Points, in no order, along strands that fork, close into loops and pass close to each other.
Two points are linked if the straight distance between their rows is under 83.9.
(539): [ 38 -12  -7  -5  12 -15 -12  41   2 -29  31   0 -10  18 -27  -6 -19   3
  -3  16  38  22   3 -14]
(9): [-20  33 -29  12  12 -43 -16 -36   1  -6   3 -47 -27  -9  -2  27  41   1
  -2 -23 -19 -12  21 -25]
(1036): [-23 -14  35 -30  18  34  36  60 -19  22 -15  27  24 -17   1  -5 -18   3
  -9   2   3   5 -13   6]
(683): [-44 -10   4   9   8  53  12  12 -27  28 -29 -12  22  -9  20   3  16   4
  14 -25 -30  -9  12 -11]
(301): [ -1 -36  58 -28  -4  31  17  67  -4  -6   3  -4  28  19  -8  -9  -3   7
  24  -1 -10   2 -38 -10]
(602): [-37   6 -20  19  19  24 -15 -29  -6   9  -6 -23  -4   2  10   5   5   1
   7   5  28 -13  46 -21]
(810): [-10  32 -32  -2 -16 -28 -52   7  20  17  13 -21 -14  -1 -12  -8  -9  13
  -5   6 -20  17   4  34]
(995): [-26   5  -1 -12   9 -19  16   6  -9   6   0  21 -12 -27  19   3 -44 -23
   0  -7  34  12  51  23]
(617): [-44  21  -4 -16  17 -21  31  23  14  -1 -36 -10  -4  -7 -13  29  10 -15
 -52 -35 -26  33  17   9]
(221): [ 35  -8 -24  13 -10 -25 -10 -63 -31 -56 -19   1   0   9 -38  29  -2  -9
   1   8  24  -3  28  15]
(438): [ -4  -9  56 -27 -15  30   2  52 -26  15  21  -3  21  15  -3 -23 -17  17
  41  29 -14  -7 -34  21]
(919): [-12   1   8   0  -1  -2  35  19  21 -19 -62 -10  -1  19  -2  11  16 -14
 -53 -37 -21  24  -4 -11]
(530): [ -7  -3  51 -25  -8  -8  33  29   2  23   8  54  25 -10  35 -13 -23  -9
  11  -1  18 -26 -24  12]
(214): [ 12  -7  27 -19   1 -28   2  16  28  17  16  50   4 -15  34 -26 -33 -11
  10  15   1 -12  -9  19]
(769): [-53  -7 -18  25  27 -11 -15 -47 -16 -16  15 -15  -6  -5 -12  15   3  -9
  33  19  37  -7  51 -15]
(625): [-33  30   3   6  18  16  11 -20  -2  10 -44 -10   7   3  27  35  26  -2
 -30 -51   1 -16  16 -19]
(348): [-24  20  -3   4 -18 -39  30   2 -15  29  37  42 -26  -8   4   3   7 -29
   6   3  53   5  36  24]
(636): [  4  23  15 -31  -9 -10 -15  62  -6  13   4  40  21  14   3  -8  26  25
 -14 -17 -20   8 -38  40]
(630): [ 41 -17   3  -9   7   9 -28  43  25  -6  10 -20  -5  21 -13 -18 -20  21
   8  24   3  14 -25 -17]
(25): [-12 -25   0 -18  17  15   6  45  29   9  25   2  13   9 -17  -5  -9  29
 -14  15 -19  26 -10  30]
(818): [-39   3 -19   0  11  -2  -2   6  10  18  47 -30 -11  -3 -20   2 -16  10
  11  24  12  13  26  24]
(733): [ 42   3   0   0  -9 -39  -5  -4   3 -27   9  40  -8  12  10 -15 -30 -24
  -3  14  49   2  21   8]
(209): [ 57 -32  15  -2  -6  30   3 -32   0 -39 -32  23  28  32   0  19   8   9
 -21  -5   2  -9 -28 -13]
(357): [ 20  13  -1  -4  -8 -21  -3  22  14  -5   9   1  -6  26 -17  -9  36  10
 -32 -21 -40  12 -35 -17]
(709): [ -7  -7  -3 -15  11   1   4  25   6  19  39  15 -10  -2  -6 -21 -32  10
   2  35   3  17  16  30]
(626): [-30  23 -15 -15   5  13 -13  33   6  29   0  -3   0  -9  10   2 -11  17
 -16 -14  -9   5  22  44]
(379): [ 16 -15 -19  22 -17   0  14 -40  19 -40 -23 -45   2  29 -21  17   3  -8
 -10  -3  23   0  19  -8]
(129): [ 10  -9  32 -30  -7   4  -9  85 -17  -9  -9   9  34  17 -11   7  38  13
  10 -31 -29   1 -38  22]
(1068): [-22  29 -18 -12 -10 -34  -5  -4  -6  30  56  18 -22 -18   1  10   7  -8
   6  -8  20  12  13  24]
(924): [-42  12  40 -21   4   7  14  -5   1  44  18  35  10 -12  41  -4 -14  -9
  18 -17   6 -15 -18   3]
(527): [-17 -20 -11  19  22  28  -4 -14   9  24   7 -25  -3 -28  -4 -17  -6  20
  33  51 -25 -10   0 -18]
(782): [ 23   4 -27  23  -1  10 -21 -75 -22 -22 -21  13   2  -5 -15  15   7  -6
  -5  21   0 -15  21  -2]
(719): [ 48   2   8  12   1 -13 -16 -50  16 -32  -1  32  11 -10 -10  -3 -10   3
   1  51  22 -29 -23 -12]
(250): [ 12  -7   5  -6   7 -18  -3  15  14   3  14  20  15 -15   7 -18  -6   3
  -2   3 -17 -25 -11  -2]
(915): [-42   9 -13 -11  12   0  10   1 -31  16  30 -17 -21 -22   2  29  -2 -10
   8 -30  49  14  43  -6]
(501): [-40  19  -9 -16  15   6 -59 -19   1  41  35 -15 -29 -22  18  20  25  16
  17 -21  -4  17   5  -9]
(187): [  3 -19 -14  23 -21   9  24 -22   8  -7 -52 -36 -15   2  26  -6  59 -13
  23 -20 -50 -22 -32 -14]
(514): [ 60   3 -10  14  17 -31 -16 -16  -6 -41  -3  37   5  -8  -8  -3  17  -2
 -14  22   9 -25 -11 -18]
(448): [ 12 -24 -24  34  -3  36  12 -44   8  -5 -31 -33  -9 -14  14   5  39  -1
  13   1 -32 -19 -13 -25]
(168): [ 35 -11   9  -7   7  33  13  10 -28  -8 -13  26   5   0  10 -17 -36  -2
 -12   6  32   0  14 -11]
(593): [ 43 -15   6   1   8  -8  11 -32  -5 -38  -3  31  19  -4   1   7  -2  -5
 -29 -13  -1 -16 -12 -18]
(987): [ 23  12  13   0  -9 -18   7 -15  12  16  39   4 -14 -11  13 -16 -35  -2
  14  42  39 -17 -16  -9]
(707): [ -7  -7  -1   9  -5  -9  14 -77 -42 -26  26   8   1   8 -24  26 -15 -19
  20  15  51   2  17  -3]
(692): [-10   7  16   0  -8  39 -16   3 -28  34  -7 -11   3  -2  23 -28 -36   5
  37  15  -6 -12  -4  -7]
(483): [-17   9 -15  27   6  35 -14 -42  -7  18  -7 -24  -2  -6   9   6  25   5
  10  -8  -8 -22  -2 -33]
(488): [  0  41   0 -22  -5 -44  -1  31   9   4   9  21   4  14   5  -4  18  15
 -35 -28 -27  -2 -13  18]
(850): [ 33  14  -3  -5 -23 -16 -37  34  15  40   8  34 -11 -20  14 -38   7  16
  30  49  -1  -5 -19  39]
(430): [ -4  30 -36  20   3 -51 -16 -26 -12  -5  23 -14 -19 -30 -14  10  14 -13
   7  -1   7 -13  22  -5]
(681): [ 38 -30  12   7   9  13  -8  -2   9 -42 -32  26   6  46  -7   2   4 -12
 -23 -10   6  32 -19 -30]
(198): [-14  34  -2  -7 -20  22 -20  22  -9  60  10  12 -13  -6  32 -21 -12  14
  13   5  16   2  15  43]
(794): [-39  23   9  -7  12  38   9  13 -17  35 -43  -3   5 -17  18  19  -6  -4
 -19 -43   5  -5  12  -8]
(524): [ 25  10   2 -10  17 -23  20  -8  -1 -32 -15  11   9  -6  13  20 -24 -10
 -40 -47   2  -5   5  -7]
(554): [ 11 -40 -13  12   9 -15   8   4  51 -31  -8 -22  -5  11 -16  -5  11  -3
 -13  10 -30  12  -9 -17]
(559): [  8  23 -32  -2  -3 -57 -31  20  20 -18  23 -11 -17  -8 -39  -1  14  15
 -10  24 -17  14   4  35]
(216): [ 35 -12   5  11  -8  16 -13 -10  14 -22  -6 -15   0  28 -18 -20 -26   1
  -3  27  15   4 -14 -30]
(151): [-11  24 -34  13  -2  -7 -22 -15  10  22  30 -31 -33 -47 -42   8  19  18
   8  24 -20  24 -17  -7]
(931): [ 20  -4   4 -10  17   3  13  51  -2 -34 -35   2  -1  16 -24  21  -8  -8
 -46 -17  42  30  10 -13]
(367): [ 27 -24  23 -16  25  27  20  56 -20  -6  -5  42  24   1  13 -17 -11   9
  -4   4  21  -7  -9 -11]
(477): [-13   2 -14  -2  -4  -4   5   1   2  29  22 -11   2 -17  -6   0  46  17
   0 -20 -65  -7 -31  -7]
(94): [ 41 -37 -23  18  -9  -8  24 -37  35 -50 -27 -26 -14  19  -9   6  28 -13
 -16  -5 -10  10  -6 -10]
(764): [-40  35   4 -21   9  -5  13  42  11  14 -26  16   8 -13  -7  12 -13  -9
 -44 -12  12  20  13  27]
(493): [ 27 -10  -2   4  -3  -9   2 -22 -22 -47  -8  20   7  25 -22   9 -23 -12
 -15   9  51   5  30   5]
(2): [-36  17  -5  -7  14  21 -25 -16 -23  43  43  -7 -33 -13  20  10   1   7
  25  -3  37   9  26 -15]
(859): [ 37  15 -12 -16  -9 -37 -32  47  28  14  33  39 -11   3   4 -19  10  17
  -1  27  17   7  -9  42]
(703): [-47  -2 -27  15  -1 -27  -6 -12 -18   4  41 -48 -14  -1 -49  11   7   3
  34  17  25   9  16   1]
(936): [-21  -1  -3  15  -8  24  24   7  20  -4 -30 -37  -3  17   1  11  -8  -9
 -29 -27   2  14  16 -12]
(1048): [ 13  -9  11  -3   5  12  -2  49  15 -15 -22  13   1  46 -19   0   6  -6
 -34 -14   2  39 -20 -19]
(125): [ 13 -30  26  11 -11  34   1 -43  -5 -23 -38  -5  50   5  12   3   6  -1
  32  10 -22 -50 -18   2]
(521): [-36  18   4   7  10   4   5 -29 -12  -4 -24  34   6   1  24   6 -35 -25
 -14  -4  31  -2  43   9]
(1000): [ 24 -30  23 -12  -1  17 -17  70  -3 -15  -3  -2  29  25 -10 -12  25  12
  31   4 -29  -7 -36  -7]
(344): [ -7  13  16  -1  -2   7   4 -35 -22  32  25  32   3 -22  31  -3  -2 -11
  13 -15   7 -30 -25 -24]
(308): [ 19  14   7  -5   2 -30  -9  -7  12 -19 -28 -15   7   1  18   1  -5  -6
 -18 -41 -42 -14  -6 -11]
(511): [ -2  -5  -4  -8   9 -28  27  -5  -8 -24  16   7   0 -18  -8  20 -31 -22
 -20 -32  28  11  32   1]
(202): [-17  21 -24  -7  -1  -8 -18  33  22   3  -9 -23  -1   9 -11   1   5  22
 -30 -16 -39  33  16  45]
(185): [ -2  -9  24  -8  -7 -25  -2  16  -9 -24 -33  -2  27  -2  10  -6  11  -8
  12 -32 -75 -15 -22  -4]
(147): [  7 -47  16   5  -6   1  12   4  29 -26 -35 -11  13   9   9  -6   8  -8
   4 -14 -54   2 -28 -15]
(232): [-24 -17  27  -1   9  40  26   5 -23   9 -18  23  28   0   8  -5  -8  -4
  -7 -11 -15  -3  -7 -19]
(1027): [ 29  -7  21   6 -13  33  -5 -50   5 -19 -14  11  20  39  -2  -1 -26   0
 -14  18  26 -12 -17  -8]
(270): [-29 -19  38 -12 -25  -3 -13  25  -7  -8 -10  -3  35  -6  -5  -9  -3 -13
  41  -4 -63  -9 -22   9]
(1002): [-34  28 -21 -17   5  -8 -29 -16  -2  49  52  12 -18 -19  15  12  29  13
   2 -15 -10  29  -5  37]
(608): [  1 -36  26  16 -33  55  21 -29 -19 -20 -53  -5  29  22  13   8  33 -13
  24 -14 -23 -24 -19  -4]
(1023): [  5  19 -30  16  10 -24  -8  -9  12   8  21  -2  -3 -37  -5  -3  17   8
  -3  12 -17 -31  -1  -6]
(203): [ 21   1 -26  -5  -3 -34   4  21  -6 -19  23 -17 -16  12 -35   4  26   1
 -29 -22 -17  32   0  -3]
(19): [  6  -4 -22  34   1  16  -5  -9  24   8  -7 -36 -17 -47 -36  -6   6  20
  14  41 -20   2 -21 -25]
(58): [-29  -2  -6   5  -5 -30  20 -25 -38 -17  28  -6  -4  -3 -20  24 -18 -22
  15 -17  51   4  27   2]
(364): [ -9  -3 -19  10  -2  -4   9 -13  25   8 -28 -56 -21  -1  24   9  34   2
   6 -34 -61  -3  -3 -10]
(489): [-17 -16  25 -21  -1  37  -5  29 -10  26   8 -19   8  -5  11 -19 -42  18
  27   7 -31   9 -14  18]
(164): [ -9   7 -36   1   2  -8   5  -2   1  17  39 -27 -21 -12 -28  12  35  10
 -16 -17 -29  23  -2   1]
(1022): [ 31   8   2  13  -5 -44 -14 -26  17 -25  14  16 -17  -6 -15 -17 -32 -10
  15  59  44  -5   0  -5]
(735): [  1 -42 -12  25 -10  61  33 -39  11  -7 -57 -18   9  16  23  11  24  -3
   1  -9 -12 -12   5  -3]
(1060): [ 30 -14   5 -15   5 -18   2  35  -1  -1  45  11 -32  11  -8 -24 -37   2
  15  51  42  29  11  13]
(857): [ 31 -10  24   4  -2  47   3 -12 -40   1 -15  12  19   7  17 -28 -33   5
  20  21   8 -25 -11 -12]
(581): [-10  25  -4   4 -11 -18  -5 -14   9  36  44 -14 -33 -15  19 -10 -17   0
  36  37  45 -11  18  10]
(447): [ 10  16 -20  21  -5 -22  11 -43  12 -17 -25 -53 -26  16   9  10  33  -7
 -15 -28 -30  -1   8 -20]
(620): [ 18  11  15  -2 -27  -3  -8  23   5  60   1  33 -22 -16  44 -39  -7   3
  35  28   6 -14   6  36]
(668): [-13  10  -4  20   4  19   3 -54 -16  16  23  16   9   0  -1  -2  12  -4
  -3   9  11 -18  -8 -32]
(273): [ -8  -2  -3  18 -11  42  22 -30   9 -18 -24 -37   5  36  -6   9 -25  -8
 -14   6  38   2  32 -10]

How many points has the smallest loop of links through each point below? Write none if it is on no loop.
(147): none
(530): 14
(129): none

A piece is all that can be reached along the links. How many separate loops has the piece of each point below (a circle has one, a figure eight two, a Y none), and how many tips (points with one link)?
(308): loops 0, tips 11
(488): loops 0, tips 3
(1023): loops 1, tips 2
